Each row is a point on a landscape with many valleys, with its height.
From any point a ball rolls to the lowest of the 5 points nearest to it. It stops when none of these is lower. Distance is the straight distance between rows; heights are no part of it.
(67) (h 44.9): [-18 -29  30 -30  21  22  -9  24  56 -27  26  55  -9  17  12  26 -33  -9
  50 -27 -12 -46  47]
(64) (h 53.7): [-11   2 -39  13  48 -54 -39 -22  29  17  22 -27  34 -33 -19 -32   7 -18
  -7  -9 -30 -13 -30]
(591) (h 32.7): [ 12  -2  21 -12  28   3  20  12 -37  17  13 -21  21  34  -9 -32  -3  13
 -49   6  44  -2 -11]
(428) (h 12.5): [-29 -34 -34  39  18 -14 -24 -17  -9   0  30  12 -21   0 -17  -3  22  26
  44 -11  -1  19  30]
(378) (h 27.2): [ 18  12  27 -14  21  -2  19   1 -40  16   2 -30  20  28   2 -22  -6   6
 -52   3  48 -11 -10]
(292) (h 49.5): [-16 -21 -43  34  34 -47 -32 -35   6  13  29 -25  20 -20 -27 -25  19   0
  14 -13 -28   8 -18]
(658) (h 8.1): [ -2 -22  40  -4  -2  48 -11  22  38 -20  -8  70   3  46  11  37 -26  13
  28   1   2 -38  22]
(738) (h 69.9): [ -2  11  11  -5 -46 -27  19  12 -18  -3 -15  -9   9 -67  27   8  15 -36
 -17 -20   3  20 -27]
(607) (h 65.6): [-14 -11 -42  11  53 -37 -22   1  26  22  38 -19  19 -19 -21 -50  29 -24
  -6  -3 -22   0 -16]
(102) (h 26.2): [-15 -28  30   7   0  42 -10  23  30 -15  -2  73  -6  38   4  35 -19  25
  28  -4  13 -25  31]
(134) (h 19.8): [ 49  40   6 -40  33  13  10   1  -9  21 -20 -51 -18  40   0 -42 -14   2
 -41  31   6 -27 -12]
(11) (h 71.5): [  6  -2 -40 -19  61 -13 -21  21  43  22  31 -14   6  -3 -11 -63  28 -28
 -21  15 -17 -12 -13]
(97) (h 15.6): [ 34  18   9 -36  45   7  11  16 -14  27  -1 -35  -8  43  -4 -50  -5   3
 -45  23  22 -22 -12]
(42) (h 59.7): [-24 -31  20 -38  22   3 -34   6  38 -47  36  19 -17 -21  15  21 -45  -9
  73 -37 -14 -45  48]
(484) (h 29.0): [  8  -7  43  20 -35  34 -20  -9  -6 -30 -52  15  30  22  17  59 -13  14
  26  15  -2   3 -26]
(46) (h 52.1): [ -1  15  -3 -15 -48 -28  26  20  -9   2 -18 -12  -6 -67  38 -13  14 -40
 -30 -21   0  10 -18]
(757) (h 42.3): [  8  23  26   0 -25 -19  12 -14 -40   1 -22 -31  27 -29  25  17   7 -14
 -37 -17  32   0 -21]
(70) (h 33.0): [ 36  86 -42 -28 -36   6  35 -49  31  11 -12 -51 -20   8 -21  20 -16  -3
 -29  34 -48   2   7]
(421) (h 45.8): [-25 -27 -38  48  19 -29 -31 -32  -5   1  25  -4 -11  -6 -20  -9  23  24
  49 -12 -13  17  13]
(300) (h 57.7): [ -1   3  28  17 -47   1  -4  -9 -22 -22 -30  -7  35 -33  10  48   5  -9
  18   0  -6  36 -35]
(721) (h 68.9): [-19 -32   9  20  16  23  11  10 -24   3  15  35  11  30 -26  -1   2  34
 -11   8  40  19  14]
(148) (h 64.7): [ -2 -21 -13  -7  50  -6  14  23 -11  21  40  -7  11  28 -30 -51  23   0
 -28   9  23  10  -3]
(337) (h 61.6): [ 16  -5 -28 -30  61   0 -13  32  35  23  22 -15  -2  15 -13 -69  22 -21
 -29  23  -9 -12 -13]
(766) (h 47.1): [ -6 -10  39  20 -14  26   2  -6 -33  -9 -25  15  44  18  -5  33 -13  30
 -22  11  38   8 -12]
(632) (h 68.1): [ -5   0 -43  -1  58 -33 -28   3  41  25  29 -19  17 -24 -13 -49  25 -35
 -15   4 -29 -16 -17]
(432) (h 18.0): [  5 -19  47   2 -14  53 -12  15  35 -25 -23  56  15  57  15  41 -25  15
  27   5   2 -33   5]
(281) (h 55.2): [-21 -26  20 -18  15  21 -20  24  46 -28  27  56 -22   4  12  31 -30   3
  57 -25 -10 -39  52]
(399) (h 94.2): [-16 -16  25   9 -46  -7  52  59  -7 -11  10  21   1 -33 -10 -26 -16 -40
  12   4 -37  49 -28]
(305) (h 31.6): [ 15  42  -6 -21 -36 -24  19 -12 -14  17 -26 -34 -15 -42  41  -4  16 -33
 -44 -23   8 -12  -6]
(459) (h 15.5): [-21 -26 -33  37   0 -23 -51 -33  -4 -24  18   1 -37   0   6   8   6  39
  68 -21  -7  -9  27]
(48) (h 41.3): [  3  -2  37   7   3   6  15  -4 -48   4  -5  -8  31  19  -2   4 -10  22
 -42   1  52   6 -13]
(589) (h 26.8): [ 29  72 -58 -29 -51   1  35 -48  29  17 -25 -44 -37   3   7   3  -1 -19
 -36  11 -38  -1  14]
(199) (h 24.1): [  4 -16  43  17 -23  48 -16   1   8 -24 -41  42  24  48  10  48 -22  22
  17  16  11 -13  -9]
(267) (h 78.3): [-32 -33 -13  26  10  14 -15   5   1  -5  26  46 -32  10 -12  13   8  34
  41  -6  14  11  45]
(218) (h 55.9): [-24 -29   5  14  10  30 -17  17  20 -13  17  65 -30  19  -3  25  -5  28
  40  -7  11 -13  49]
(334) (h 34.0): [ 51  83 -19 -40  -3  17  16 -41  12  13 -32 -60 -25  21 -18   7 -25   7
 -25  43 -32 -11  -1]
(31) (h 76.1): [ -9  -7  14  10 -49  -9  15  14 -14 -21 -12   1  19 -48   6  34  11 -31
  27  -4 -25  53 -35]
(727) (h 64.2): [-22 -23   6 -14   5  -6 -49   0  21 -44  28  13 -36 -15  23  19 -32  11
  79 -32  -5 -38  46]
(461) (h 48.1): [ -4   1 -38  34  41 -64 -42 -49   7   9   8 -24  45 -19 -28 -17 -17  13
   1  -9 -22 -14 -44]
(543) (h 23.9): [ 39  67 -13 -32 -11 -10  21 -34  -4  29 -32 -57 -31   6  21  -3  -8 -13
 -43   2  -8 -25   2]
(247) (h 67.6): [  2  -5  21  16 -50   2  -4  -3 -13 -30 -35  -4  22 -22   9  59  10 -17
  46   5 -30  43 -35]
(634) (h 69.8): [-24 -36 -37  28  36 -17  -5  -5  -7  15  43  -1   1   0 -30 -25  32  11
  10  -5   3  25  13]
(360) (h 25.2): [ 42  76 -34 -34 -26  -4  25 -48  11  21 -31 -55 -39   7  10   4  -5 -14
 -35  11 -27 -14  10]
(250) (h 37.2): [ -8 -18  37  22  -8  43  -3   3 -16 -10 -23  44  23  32  -9  31 -16  40
  -6  11  36   4   6]
(556) (h 63.3): [-32 -39 -27  30  24   0  -7  -4  -7   4  38  26 -18  10 -28  -6  22  26
  26  -2  11  23  31]
(563) (h 24.0): [ 29  38  23 -23   7 -13  18 -13 -36  22 -18 -50   7  11  21 -11  -6  -5
 -52  -4  30 -21 -12]
(626) (h 25.8): [ 23  60 -46 -27 -45 -11  31 -33  19  22 -30 -38 -40 -15  27 -10  12 -24
 -43  -6 -23  -9  11]
(150) (h 81.3): [-15 -11  12  12 -51  -5  28  24 -12 -22  -5   9   3 -33  -4  31   6 -35
  43   2 -42  59 -35]
(713) (h 78.5): [-23 -36   6  23   9  34   1  16  -5  -1  14  55 -11  28 -20  15  -4  38
  10   4  27  13  34]
(212) (h 87.0): [-26 -37 -19  18  37   0  10   9 -16  15  36  15   5  18 -32 -27  25  20
  -3   2  26  25  21]
(74) (h 62.3): [-25 -27 -10  15   7   7 -30   5  12 -21  26  41 -42  -1  -1  16   2  26
  63 -18   2 -12  51]
(146) (h 57.0): [-23 -27  11  -1  11  25 -23  20  28 -24  22  57 -35  10   6  26 -15  19
  53 -19   1 -26  56]
(110) (h 26.4): [ 23  48   9 -20 -17 -23  20 -20 -24  19 -23 -48  -7 -21  36  -1   9 -20
 -48 -19  17 -16  -8]
(678) (h 59.5): [ -8 -25   6   2  33   7  20  14 -30  16  29   5  16  30 -25 -29  10  19
 -34   9  40  15   7]
(382) (h 26.3): [ 57  67  -8 -43  18  24   5 -20   5  13 -36 -58 -28  35 -14 -16 -29  11
 -28  50 -20 -20  -3]
(302) (h 60.9): [ 29   4 -30 -36  56  14 -15  31  42  20   8 -13  -8  21 -11 -69  13 -19
 -30  40 -16 -18 -10]
(307) (h 35.9): [  2  -7  42  25 -32  25 -11 -11 -25 -21 -42  11  43   9   3  52  -9  22
   1  14  14  11 -24]
(643) (h 22.3): [ 40  51  12 -29  12  -8  18 -19 -29  23 -24 -56 -14  19  19 -16 -11  -7
 -50   3  16 -28  -9]
(689) (h 88.0): [-14 -14  16  10 -54 -15  37  35 -11 -16   2  12   9 -51   0   8   6 -40
  25  -1 -37  56 -37]
(340) (h 85.2): [-26 -36 -11  24  19  17   2   5  -8   3  25  42 -12  21 -26   7  10  37
  18  -2  24  20  34]
(750) (h 23.1): [ -3 -22  43  12 -11  51 -10  14  17 -16 -25  59   9  47   6  42 -24  29
  17  12  14 -18   8]
(182) (h 75.5): [ -6   6  23   7 -48 -16   9   5 -26 -14 -17  -8  29 -57  15  31  13 -24
   1  -9  -5  34 -33]
(425) (h 21.2): [  5  29 -19 -17 -49 -23  27   4   0  14 -25 -19 -21 -56  45 -17  16 -39
 -40 -23  -1  -4  -7]
(142) (h 43.4): [ 16  -9  -9 -23  56   0  10  29  -1  25  29 -16   7  30 -22 -63  16  -7
 -33  16  13  -5  -6]
(381) (h 42.5): [-17 -23 -42  52  10 -45 -45 -51  -9  -2  15 -13  -1  -1 -17  -9   9  26
  45 -13 -19   3  -6]
(419) (h 69.7): [ -4  -1  -6 -10 -47 -23  34  45   0   1 -11   6 -10 -69  28 -34   9 -44
 -19 -16 -12  16 -22]
(732) (h 46.6): [  1   2  39  20 -32   9  -6 -17 -37 -12 -34  -1  44 -15   6  46  -5  12
  -9   5  25  20 -27]
(362) (h 84.8): [-10  -6   8   0 -50 -23  32  39 -12  -8  -2   8   8 -66  15  -7  11 -40
   2 -10 -21  37 -32]

Where does a ball stop that starts at each point below?
(689) | (658)
(150) | (658)
(31) | (658)
(757) | (97)
(334) | (97)
(360) | (97)
(70) | (97)
(732) | (658)
